Points on a hilly landscape, in no order, each with its height.
A climber steps from a point to the highest of its 2 nearest points, and stops where none of them is higher. Distance is the straight distance between rows; heights are no part of it.
z951 h=211: [  3  -9   5   9 -23  20  -3  14   0  -1  -6   6   6  19  12  34   4   7
   0 -30]
z634 h=252: [ -6   7  14  -1 -14  -4   4   9  -1   2   3  -1   9  19   5  31  -2  -4
   4 -24]
z399 h=230: [ -2   2   6  -2 -23  10   2   4   2   4   3   4  15  21  17  35  -1   9
  13 -31]
z735 h=320: [ 10  -3  -5   3  -1   5 -16  18  -2 -24 -12  -3 -11  20 -10  28   1 -17
 -14  -8]
z625 h=332: [-13   1  -8  15  -5  34   4  -1  -9 -18 -16   2   5  -5  -6  19  -5 -10
  -6  -2]
z739 h=325: [  1  -2  -7  -7  24   1 -14  -3   0 -21  -8  11  -1  -2 -10 -12 -26  -8
  15   8]
z360 h=642: [  9  20  -5 -15  -3  -2   5  18  -9 -17   4   7   6  20  -4   7   3 -22
  -3 -15]
z991 h=431: [  9 -31  25   5   6 -12 -10  17   5   5   7   2  -5  10  17  -6   6  21
 -13   1]
z695 h=258: [-15  -2  -8   9   5 -10   5  -6  14  -7 -11  -9 -24 -26  -6 -11  12   3
 -17   8]
z588 h=251: [  2  14 -14  -6   4   0  25  -4 -11 -17 -15  13  20  11   0 -16 -23 -23
   4  -5]
z481 h=322: [-10  -3  -6   8 -12  20  -2   3  -4   2  -6   4   2  -1  -8  13  11   1
   9  -7]
z4 h=496: [ -7 -13  -6  -1  -3  23 -12 -15  -7  -1  -8   4  12  -9   1   6 -11   9
  19  -5]
z635 h=198: [  1   9 -14  16  -7 -25  11 -16   7  21  -1  -3   0 -11  -5 -29 -14 -19
  -9  20]
z128 h=390: [ -7   5  -6 -10  26  -5  -6 -14   4   3   1   5   0 -17  -1 -16 -23 -13
  11 -14]
z862 h=533: [  9  12   0 -20   0 -14   8 -21  -1  10  16   0  18  14  19 -30 -11  -7
   8   7]
z995 h=151: [  2   0  -2  -6   0 -26   4 -17  -1  17  18  -8   8 -10  11 -28   1  -7
 -22   6]
z310 h=353: [-16  -8   1  12   2   2  23   8  -1  -9  -9  -5 -12 -12 -13   1  13 -10
 -26  17]
z786 h=109: [ 12  10  -5  -4 -11 -27  22 -15  -4  -3  -9  -1  20  20  -2 -14  -6  -2
  17  25]
z731 h=540: [  1 -16  11 -13  19 -15 -18 -20   6  11   4   4   3   1   5  -4 -15  16
  11  -1]
z153 h=266: [  5  -9  -6 -16  28   8   1 -13 -10  -3   2  12   0  -6   2 -35  -6  13
  -4  14]
z870 h=245: [  3 -19  14 -14  -1 -11   8  -7  -2  -5  -9   5  16  15   6   7   2  12
  -3  11]
z607 h=243: [-12  21  -9  30  -9   3   8   9   5  -5  -8  -8 -15 -16 -23   9   1  -5
   7  19]
z444 h=458: [ -8  -6 -11   0   3  33   2 -13  -9   2  -5   2  10 -15   3  -4 -12  -8
  15 -15]
z770 h=192: [-10   5  -4  -1   0 -21  12   9   4   2  17  -4 -12 -17   3 -19  13 -12
 -34 -13]
z100 h=218: [ 11  -3   7 -18   1   1  15  -5  -9  -4   1   9  17  21   9  -6   9  13
  -3   1]
z643 h=105: [  3 -14  26   6  10   8  -9  18   7  -3  -1   9   1  15  13  13 -12  -5
  -4 -32]
z914 h=97: [  7   9   0  -8  17   1   8 -12 -11  13  16   6   3  -7  14 -39   0   5
 -22  -8]
z692 h=52: [ -9  23  -1  -5   2   3  -9   6   9  11  15   0  -6  -7  -3  10  -4 -16
   8 -32]
z633 h=130: [  2  -9  28   2  -7 -13   3  24   4   2  18   0  -6  14  15   4   5   2
 -12 -11]
z38 h=73: [ -7  -9  10   5 -16  -2  30  -1  -6  -1 -16  -3  12  13  -9  28  12  -2
 -13   5]
z205 h=396: [ -6  10 -10  23  -9  15  14 -14  -2   6  -8  -6   0 -21 -10  -9 -12  -1
  13  14]
z546 h=286: [ -3   5  -1   3 -11  -1   3   2  -3 -12 -11   7   5  15  -9  31   1  -5
  -2  -2]
z122 h=619: [ -6 -10  -9  -1 -28 -13 -10   4  -4  22  18 -11   4 -15   6  -3  17  -2
  13  -3]
z157 h=38: [ -7  17   0  -5   9  -8   2   0   3  12   7  -2   0 -10  -5  -3 -12 -23
   0 -19]
z133 h=222: [ 25  24   1 -14  16   9  -6  -3   0 -12  -7  15   8  33   0   6   2  11
   1  -1]
z66 h=90: [  1   8   3  -4  -6 -27   6  -1  -7   6   9   0   7   6  -5 -17   9  -3
   6  21]
z920 h=144: [ -1  -6  27  -5  -7 -22  -9   9   8   8  15  -6  -5  10   8  12   1   7
  -3  -4]
z270 h=288: [-17  12 -12  17  -2 -14  15 -15   9   9  -6 -15 -16 -28  -8 -13  11  -9
 -23   1]
z569 h=59: [  0  13  -5  13   5 -15   6   0   3 -12  -5   0 -14 -13 -17 -19 -19   1
  10  35]
z245 h=575: [  0   0 -11  19 -11  27  -5  -4  -8 -14 -10  -3  12 -16   7   0 -13  13
  24  28]
z579 h=348: [ -6  -3  -8  15  -6  14 -15   7   5  -2  -4  -4 -13  -7 -14  16  12   6
   6   6]
z289 h=210: [-12  -5  20  10  10   2  10   8   2  13  15   1  -2 -10  19  -5 -13 -12
 -12 -40]
z841 h=185: [  5 -15   0  14 -10  24  -6   5  -3  -8 -14   2  -1  14  -3  30   3   3
  -9 -12]
z215 h=205: [ -4   1  -3   3   1  19 -18  16   4   6  10   4  -6 -11   5  12  -3  -6
   9 -46]
z580 h=214: [ -7  14 -11  23  -3 -13  13 -13   6  11  -5 -11 -13 -22 -10 -21  -8  -9
   1  18]
z423 h=460: [  3   1  -1  -9  11   4  -1  17  -5 -15  -4   9   2   9  -5   8  -8 -19
 -10 -19]
z340 h=359: [ -3  -3   2   3   0 -21   6  16   3  -4  -1  -6 -10   1 -15   1  19  -3
 -13  19]
z177 h=453: [  1 -10  -3   5   1  16  10  11 -10 -32 -17   0  -2  11  -7  11   2  -6
 -18  22]
z623 h=133: [ -2 -10   5  -2   9 -24  -1 -14  -5  12  11  -4   3  -4   2 -16   0   3
 -10  12]
z510 h=355: [  7  36   8 -15  -6 -11   6  -3  -7   8  26   2   6  16   8 -17   9   3
   4   5]
z542 h=382: [ 12  14  -9 -14  13  -9 -19  21   5 -15   5   4 -10  13 -11   3   6  -8
   1  -3]
z224 h=110: [  7 -17   5  -9   8 -17  -5 -13  -2  -1  -3   3   4   3  -4 -18   1  16
   5  32]
z776 h=370: [  2 -10  -3   3  13 -13 -23   8  17  -9  -2  -8 -25  -6 -12   3   7   9
   0  22]
z581 h=543: [  1 -10  -6  12 -19  24 -14  -3  -6 -20 -18  -5  13  -3  11  16  -1  19
  22  34]
z801 h=50: [  5  13  -8   8   0 -17  14  -8   0   1  -9   2   2  -4 -16 -19 -23 -12
  10  19]
z755 h=327: [ 27   0  -8  -7  15   0 -26  23   6 -20   1  -6 -21  12  -8  -3   9  -1
  -5   1]
z637 h=227: [ -9  23  -9  29  -5   4  11  -1  12  -1  -8 -12 -18 -34  -9 -10  -3  -3
   5  16]
z587 h=605: [  4 -16  11 -17  14  -1 -17 -20   5  -1  -3  10  12  13   8   9 -24  14
  19  -8]
z922 h=163: [  0   5  11  -8  -9  -7 -16  -6   6   4   3   0   7  16   3  26  -4  11
  20 -11]
z73 h=242: [  8   7   0  -7  14  -5   0  21   2   2  15   6 -17  -3   2 -20  18   2
 -23 -15]
z690 h=307: [ 24  -6 -10  -3  19   8 -22   9   5 -20  -5  -4 -16  13 -10  -7  10  12
  -1  22]
z93 h=303: [  7   9  -3 -22   9   2  12  -2 -10 -14  -1  12  22  11   6  -7 -18 -19
   2 -13]
z127 h=259: [ -1 -17  -1  10  -7  23  -1  -8 -10 -27 -31   4   1  19   9  37 -15   1
 -10   5]
z255 h=158: [ 12  -9  22 -19  -3 -19 -17  13   8   3  15  -5  -3  21   5   6   7  21
   3   9]
z453 h=411: [ -3  -2 -13  -1  -7  26  12 -14  -5  23   1  -1  14 -17   7  -7  -9 -16
   2 -27]
z209 h=365: [ 11 -38  13   3  11  10 -11   0   7  -9 -12  -5  -7   8  -2  13  -7  17
  -7  20]
z479 h=464: [ -9   3  -4   4   3 -21  -2  -7   7  16   5  -5 -10 -17  -6  -3   8  -5
  -8  -1]
z979 h=70: [  2   3   7  -4   7  -8   6  -3  -3   7  34   2  -2  -7  20 -34  -2   3
 -30 -20]
z197 h=369: [-15   2  -8  17   0  26  14 -10  -6   0 -12  -2   5 -17  -7   6  -3 -10
   3   8]
z821 h=554: [ -8  -5 -19  13 -22  26  -8  24  -5 -19  -7 -10  -7 -11  -3  18  13  -6
   5   8]
z397 h=92: [ 11 -26   7  -9   6   3   7   0  -5 -10  -8   6   0  11  -3  -8  12  19
 -10  31]
z234 h=145: [ -9   5  21   1 -12  -6  24  -1  -3  23  13  -7   7  -2   9   3  -1 -20
 -17 -22]
z760 h=437: [  0 -21   1   0  -6   8 -31  -3   2  15   5  -2  -5 -10   5   1   6  28
  15  -4]
z832 h=216: [ -2  11  -9  -1  12   6  24  -2 -11 -16 -10   8   7  -5 -10 -17 -18 -27
   0   5]
z429 h=120: [ 10  -8  10 -13   7 -17  -4  -7  -5   6  11   5   5   3   3 -19   7  18
  -2  14]
z424 h=410: [ -3  -8   1   0  -3  -9  22  18  -6 -10  -6   1  -6   1 -16  -4  26  -1
 -25  26]
z923 h=315: [ -9   3  11   0   8  -9 -19   4  15  16  17  -3 -19 -14  11   1  -2   4
  -6 -28]
z114 h=238: [  4  -3  14 -18  11  10  20  -1 -12   6  13  10  15   9  21 -20 -21 -12
  -7 -29]
z304 h=506: [ -1 -15 -13  16 -17  39  -8  15  -8 -21 -14  -7   0  -8  10  20   5   4
  -1  11]
z664 h=417: [-11  -5 -19   9 -12  24   4   4  -7  -7  -2 -11   0 -31  -1  -4   5  -1
  13  13]
z785 h=526: [ -8  14 -18   7  -4   4   0  -4   2  16   4  -3  -4 -22  -5  -7   2 -13
  16 -13]
z422 h=362: [ 10   8  -2 -21  14   5  -5   9  -7 -12   6  16   6  10   3  -8 -11  -9
   5 -15]
z180 h=293: [  4 -10  -5 -17  24   6  -5  -3  -5  -9  -3  12   6  -1   0 -16 -13   2
   3   7]
z869 h=314: [ 13  32   6  -5   5  -3  16  -2  -9   5   7   5   7  19  -5 -11  17   8
  -4   7]
z277 h=287: [  4   5   2 -19  15   6  20  -8 -11  10   7   7  16  -3  12 -27 -16 -21
  -9 -16]
z939 h=504: [ -2 -17   1  -5 -32   1 -14   5  -5  12   5  -4  11   2   3  14  19  19
  22  -3]
z978 h=190: [ 27  -7  19   3  18  12  -2   7   2  10   4   6  -6  20   8 -12  17  30
 -19   3]
z661 h=497: [ -6  -6   4   0  10 -15 -13 -20   6  10   1   4   1  -3  -7  -3  -9   8
  20  10]
z899 h=240: [ -8 -10  -1   6  15   0   3   4   7 -16 -13 -11 -25 -24  -3  -7   3   5
 -20  21]
z589 h=354: [ -6  16  -9  -6 -12  12  12 -14  -4   0 -10   5  23  15  12  28 -12 -10
  14 -31]
z495 h=418: [ -8 -15  -3   1  -3   7 -13 -16  -1  17   4  -5   0 -15   0  -2   8  17
  15   5]
z882 h=175: [ -2   7  14 -11  -8   5 -20  -5   3  14  17   1   6   7  10  16  -8   6
  23 -28]
z390 h=282: [ -4  18   0  -1 -12  -4   5  -1   0  -1  -4   0  12  17  -6  33   4 -15
  13 -13]
z208 h=572: [ -5   2   6  22   8  14   8   1  -2 -18 -15  -9   5 -17  -2  12  -9   4
  -2  35]
z342 h=414: [  5  14  -6  19 -12   8  10 -16   1   7 -13  -7  -1 -13 -12 -11 -31   2
  23  24]
z363 h=511: [ -1 -21 -15   7 -21  29 -16   3 -13 -25 -15  -5  11   0  13  20  -3   4
  16  15]
z145 h=199: [  2  -6  18 -20   8   3   9  -2  -1  -3   8  12  16   9  17   1 -25  -6
   2 -25]
z64 h=80: [ 20 -12   2  -8  -2   7  16  -5  -8 -11 -14   9  11  26  -2  -5  19  27
  -9  28]
z890 h=146: [ 15  17 -13 -16   2 -12   7  -5  -9 -22  -8  13  18  29   6  -1  -6   2
  15   6]
z86 h=313: [ -2  -1   0   6  -9 -14   7  15  -1  -2  -3   0  -5   6 -22  20  14 -11
 -14   6]
z6 h=484: [ -4  27  -1   6 -17 -22   6  -6   8  23  10  -9   5   2  -6   5  -1 -17
  10   2]
z307 h=318: [-17   1  -4  16   0 -14  28  -5   0   1  -5 -10 -12 -23 -10  -9  12 -12
 -21  18]
z435 h=215: [ 16 -12  10  -5  19  10  -3  -5  -5   5   5  10  -3   5   4 -24  15  33
 -23  12]
z468 h=304: [-13   3  -3   0  11  11  14 -10   2  14   0  -2  -3 -20   5  -6 -13 -23
 -11 -37]
z651 h=610: [ -5 -22 -16   8 -27  12  -6  24  -1  -8  -1 -12  -9 -11  -6  13  24   2
   3   4]
z599 h=265: [ -5 -28  17  -1   1   2   9 -14  -4   7  -8   5   9   0   3   6  -4  15
  -5   3]
z590 h=524: [ -7  14  -7  10 -19 -12   4 -17   1  31   4  -8   9  -3   0  -1  10 -10
   8   1]
z938 h=400: [  2  -1   0  -2   7 -15 -27   7  15  -1   0  -4 -15   9 -15  17   7   9
   8  12]
z44 h=480: [ -3  18  -3   1 -12  -9 -23  12   6  15  11  -8  -7   3 -11  19  20   4
  17  -8]
z68 h=438: [-16 -16 -20   7  -7  14  -9  13   4 -15  -1 -11  -8 -36   3  -5  -2  -5
  14   1]
z726 h=291: [ -4 -19   8  -1   5  -5   3   3   4   1  -5   2  -8  -2  -7   8   3   6
  -9   2]
z621 h=269: [ -8  16 -10  15  -4 -10   5  18   5 -10 -10  -5 -17  -3 -24  16  11 -14
  -4  15]
z239 h=123: [ -6  12  12  -1 -13  -5  16  -6  -4  19   3  -8  11   5  -3  17   5 -14
   0 -13]
z667 h=472: [  0  18  -9  -8   5 -15   0  21   2 -14   6   5  -2   3 -17   7   2 -24
  -1  -3]
z53 h=161: [  3   0  -9  15 -17  25 -12   8 -10 -18 -21  -2 -10  20  -3  43   7  -8
  -9  -3]
z912 h=433: [  1   8  -5  14  -3   3 -12 -20   3   3  -9   1   5  -7  -9  -6 -24  12
  35  24]
z317 h=435: [  1   6   1 -19  25 -18 -21 -13   3   2  12   4  -3  -6   3 -19 -21  -7
  17  -4]
z370 h=363: [ -3   1  -3  -3  10   2  -7  -2   1 -12  -9  14   3   3 -11   9 -16 -10
  11  -3]
z328 h=316: [ -4  16 -16   2 -26   6   6  -7 -11  -8  -7   2  20  15   6  29   0  -7
  22 -20]
z764 h=159: [ -4  -2  -8  -8  16  -6  16  -1  -5  -5   2   3  -4 -14  -6 -23  -4 -12
  -9   7]
z449 h=589: [ -6  15  -8   7   5  -3  -8   1   8   2   0  -2 -11 -10 -16   7   1  -9
  13  -6]
z961 h=298: [ 13   5  -3 -12  23   5 -10  16   2  -8  12  12  -7   1   4 -17   0   4
  -9 -15]
z775 h=140: [  4   8 -13  -2  15  -7   7  -3  -9  -6   2   3 -11 -11  -8 -33   4   5
  -4  23]
z988 h=439: [  2   9   1  -4  -2 -11 -23  17  16   3   6  -5 -11  10 -10  28   7  -1
   8  -6]
z522 h=194: [  2  -4   2  -2   5  -8  17  21 -10   1   8   4 -10  -8   0 -16  18  -4
 -33 -14]
z867 h=574: [ -8   5  -2   7 -23  -9  -5 -10  -1  29  20 -13   3  -9   3   1  24   3
  -2  -4]
z604 h=85: [ -3   2  19  -6   4  -1  -7  16   8   4  13   3   0   3   5  11 -11  -6
  -3 -30]
z388 h=523: [ -6  15   2   7 -18 -22  -8  12   9  18  12 -13 -12   4  -7  24  26   6
   1   3]
z456 h=479: [ -1 -17 -10  -9 -23   0 -31  14   0   3   9  -4   2   0   1  13   9  11
  30  -7]
z687 h=168: [ 23 -21  28   0  10   7  -2   7   2   4   5  10   6  23  25 -15   7  30
  -7  -2]
z880 h=412: [-10   7 -15  10  -6  -8  -3 -16   6  20  13 -11  -9 -27   5  -7  13  -1
 -10 -17]
z683 h=356: [-13  10  -1  -4  -1  15  17  -9  -1  15   2   0  13  -5   3   4 -14 -27
  -2 -32]
z742 h=174: [ -9  -2  23  -2  -5  -6  13  11  -1   9  22  -4   0   2  14  -6  -8 -13
 -21 -26]
z401 h=157: [ 26  -4  12 -13  12  18   1  11  -5 -13   1  17  12  23  20 -11  -4  11
  -4 -20]
z879 h=381: [  1   2  -7   5   3  10  -8   9  -5 -29 -18   3  -9  13 -10  24  -9 -14
 -10  12]
z262 h=581: [ -8  -4   8   6  -9  -7  -7   5   8  20   2 -10  -9  -2  -8  21  22   7
   0  -6]
z150 h=241: [  4 -17  -1  -8  23  11   0  -1  -2  -8   0   5 -11  -6   1 -25   7  17
 -18  16]
z80 h=239: [-14   5  -1   3   1  -8   9  -4   7  16   5  -7 -16 -24   1  -8   6 -15
 -29 -27]
z999 h=375: [-12   1  -2   8  -9 -14 -15 -12  16  14  10  -9 -17 -30  12  -9  16  12
 -15 -23]
z79 h=122: [  3   8  -8  -3  19  -9  -1 -12  -6   3  13   4  -7 -14   3 -36  10  12
 -17   9]
z665 h=67: [  6  11  -6  10  -1 -18  -4  12   1 -15  -6   4 -10   4 -21  -7 -11   1
  14  31]
z924 h=485: [  9  11  -2 -22  19 -12 -23   0   1  -3  13   9   0   5   1 -21  -6   4
  15   5]
z601 h=296: [-10  -9   2   5 -12  14  11 -12  -8   5 -15   2  15   2  -1  15  -1   4
   5  -7]
z43 h=368: [ -1 -10  -9  13 -12   8 -21  13  13   5  -2 -14 -19 -10 -10  13  27  19
   7   9]
z441 h=519: [  4  -2   1  15   4   8  11   8  -4 -26 -20  -6  -1   0  -4   7   1  -1
 -10  41]
z527 h=393: [-13   8 -16  18  -3  29   0   9   3 -14  -9 -11 -13 -31   0   5   4  -3
   1   9]
z179 h=463: [-16  -5 -22   3 -16   5  -3   8   5  -2  -1 -11 -17 -36  -3 -11  12  -5
  15  -9]
z104 h=253: [ -7  -6   7  -7  16  -2   8  -4   3  17  10   2  -6 -17  15 -14 -20 -16
 -19 -35]
z913 h=187: [ -1  -3  -4  -8 -13  13 -22  10  -3   4  13   4   8   1   8  14  -1   2
  19 -34]
z597 h=467: [ -1  -8  -3   6   7   2  18  12  -6 -19  -9  -2  -6  -4 -11 -10  12   3
 -13  38]
z730 h=623: [ -6  10   2  21  -3  21   6 -10  -5 -16 -21  -1  10 -13   1   8 -23   5
   8  27]
z474 h=532: [ -3  -2   7   0 -25  -9  -8 -11   1  26  10  -9   9   4   3   9  18  16
  13   2]
z830 h=477: [  4   1   3 -15  -3 -18  11 -31   2  17  -1  -3  20  12  16 -12 -22 -11
  10   9]
z112 h=169: [ 15   3  -9 -21   7  -2 -14  -4  -6 -26 -11  13   9  23   3   1 -13   3
  14   7]
z674 h=521: [ -8   6  -7  -1  16 -17  -4   0   9  -1  -1  -1 -15 -16  -9  -7  -5  -7
   5   6]
z823 h=129: [ 15 -13  12  -7  12  12 -12  18  -2 -13  -1  13   6  20  14   1 -16  -2
  -6 -27]
z997 h=280: [-17  -8  -6  11   0  10  11  -3   5  10  -3  -8 -18 -28  -5  -4  16  -2
 -22 -21]
z41 h=79: [  7   9  -4  -6   3 -19  -6   9  -1  -8   2   6  -3   6 -12 -17   7   1
   6  20]
z367 h=234: [  0 -19   3  -3  -4   7  10  -2  -6 -18 -24   7   6  18   5  23  -7   3
  -9  -2]
z545 h=518: [  4 -16  17  14  -7   1  -5  15  10  20   1  -3  -7   5   6  18  15  14
  -7 -15]
z378 h=317: [-15  -9   0   9  15  20   4   4  12  -2  -9   0 -21 -22  -5   4   0   0
 -19 -18]
z873 h=221: [  0 -16  -1   9  21  19  -7   7  15 -14 -14 -14 -26 -24   1   8   0   6
 -20   9]
z203 h=191: [ 19   8   1 -19   6  -3 -11   6  -2 -10   0   7   8  26   2  -2   3  12
   6   7]
z463 h=172: [ 23  -3   5 -16   8 -11 -26  13   9  -3  10   0  -3  26   1  -2  12  21
   6  14]
z18 h=666: [-10 -24 -13   2 -26   0  -5  12  -6   7   7 -10   0 -14  -2   3  23   2
  12  -1]
z574 h=456: [  3  -8   4  -8 -12  -1 -35  -1   6  19  13  -2   2   1   3  11   8  23
  25  -7]
z322 h=102: [ -4 -22   9  -3   2 -13   9 -11  -6   0  -7   1   2   0  -6  -5   9  14
  -9  33]
z813 h=101: [  8   7   0   3 -12 -36   9 -10   3   6  -4  -1   9  11 -10 -13  -7   4
  16  30]
z727 h=126: [  9  13  -6  -5  -6 -13  18   0 -12 -14 -10   8  14  19  -4  -5  -2  -4
  10  13]
z814 h=324: [-1 -4  3 -2  1 -3  5 -2 -1 -5 -8  1  6  7 -9 12 -5 -9 -2  2]
z311 h=541: [ -4  -6   3  -7   8   7  -6 -28   1   8  -5   8  15   0   4   5 -19   3
  22  -5]
z792 h=436: [ -7  26   3  -6 -12 -31   7  -3   4  20  27 -13   0   3   3 -12  -3 -24
  -2   4]
z617 h=246: [ 11   0  -2 -11   7   1  15  -9 -11  -2  -4  10  11  12  -1 -20   4  11
  -2  20]
z606 h=263: [ -4 -15   2  -2  -5   7  24 -18  -4  -9 -22   7  19  15   8  22 -11  -1
  -3 -10]
z689 h=177: [ -4   7 -10   8  -6 -26  14 -21   3  25   5  -8  14  -7   9 -24  -4 -25
 -25  13]
z596 h=462: [  0   0   0   2   5 -14  -6 -16   3  -8 -12   5   6   6 -14  -4 -17   4
  22  20]
z101 h=401: [ -7 -17  -7  10  -5  19  -8 -10  -1   5  -2  -9  -6 -26   2  -6   8  22
  16  24]
z741 h=232: [  1   8  -5   7   1  15 -20  18   5  -2   0   0  -8  -1  -7  26  -2 -12
  -1 -38]
z394 h=108: [ -2 -10  23   4 -13 -16  14  13  -2   8   6  -4  -1  11   2  16  13   0
 -21  -8]
z414 h=338: [ 15 -23   1  -4  15  13 -11   7   4 -22  -8  -5  -9   9  -4   3  -1   6
 -11  23]
z417 h=91: [ -7  -9  22   7 -22  -5  28   8  -3   8  -5  -4  10  19   3  28  17   0
 -18 -10]
z65 h=186: [ 17  10  16 -14  15  15  12  -3  -4  -4   1  14  13  28  12  -2   2  18
  -7 -11]
z754 h=184: [  0   3  -7  -7  12   9  27  -8 -17  -7  -7   9   9  -7  -2 -34  -8 -19
 -12   5]
z454 h=66: [-11  16  13   2   1   3  -1  18  11  10  15  -1 -12  -7   6  13  -7 -14
  -9 -43]
z809 h=271: [  7  -3   4   6   1   6 -18  18   6  -7  -5   2 -10  18  -5  29  -4 -12
  -9 -24]
z274 h=474: [  6 -22  33  20  -4 -10 -13  14  14  14   8  -3  -9  12  15  12  11  19
  -7  -7]
z393 h=434: [ -3  10   1  -4 -14  -7  10 -30  10  31  -2  -8  25  10  20   1 -13 -13
  12  -2]
z11 h=40: [ -6  13  -2  -1   3 -17  11  -9   1  13  -2   0   7  -1  -9 -11 -13 -19
   6   4]
z713 h=399: [ -4  10   0  -9 -14   7  12 -22   6  14   0  -4  24  13  15  14 -16  -3
  18 -18]
z544 h=344: [ -4  -3   5   6   0  -4 -21  -1  15  19  17  -6 -21 -23  18  -8   9  19
  -2 -36]
z828 h=388: [ -3 -17  -8  12 -10  19 -13   5   3   0  -4 -10 -13 -17   1   7  19  23
   4  26]
z404 h=358: [-19   4 -15  12   7  31   7   5   1  -5  -6  -2 -12 -27  -5   4   1  -6
  -4 -15]
z788 h=544: [ 15  18  -6  -9  10 -10  -8  -6  -2 -10   1  13   8  10  -6 -24 -11   5
  25  15]
z663 h=342: [  0   2  -2 -20  23  -6   2 -10  -8   5   5  10   9  -4   4 -24 -23 -19
   2 -12]
z242 h=611: [ 18  22  -3 -18   9  -9   7 -18  -8   1   5  12  19  13   3 -28 -12   3
  20   7]
z496 h=489: [-10   2 -27  11 -11  11   1  -7   2   7   2 -12 -10 -34   2 -22   0  -9
  19   1]
z694 h=276: [ 10  21  -2   3  12   2  15  -7  -6   1  -3  10   0   9 -10 -21  15  12
  -4  20]
z837 h=391: [ -1  29   3 -13 -12 -20   5  -2   0   6  42 -10  -4  15   7 -22   6 -13
  -3   4]
z705 h=292: [ -9   1  -6   8   1  22   3 -12 -11 -26 -25   7   5   6   4  23 -22  -8
   0   6]
z774 h=267: [17 32 11 -9 13  0  4  1  3  3 -1 10  2 29 -3  8 16 12 -9  7]
z959 h=392: [ 12 -38  18   8  10  -5 -12  10   9   2  -4  -5 -15   9  -1   9   8  16
 -12   5]

Call two points neighbours if one is among the 2 nearest of the other. Go from one point of each pair to the other, from neighbour to neighbour, staying as high as possible. Name the lowest point that can't be avoided.
z587, z370 -> z100
z370, z242 -> z390
z262, z360 -> z690
z869, z587 -> z367
z449, z18 -> z873
z18, z730 -> z304

Where does a climber stop that starts at each point below?
z127 -> z587
z801 -> z869
z997 -> z449
z692 -> z869
z417 -> z869
z606 -> z18
z873 -> z449
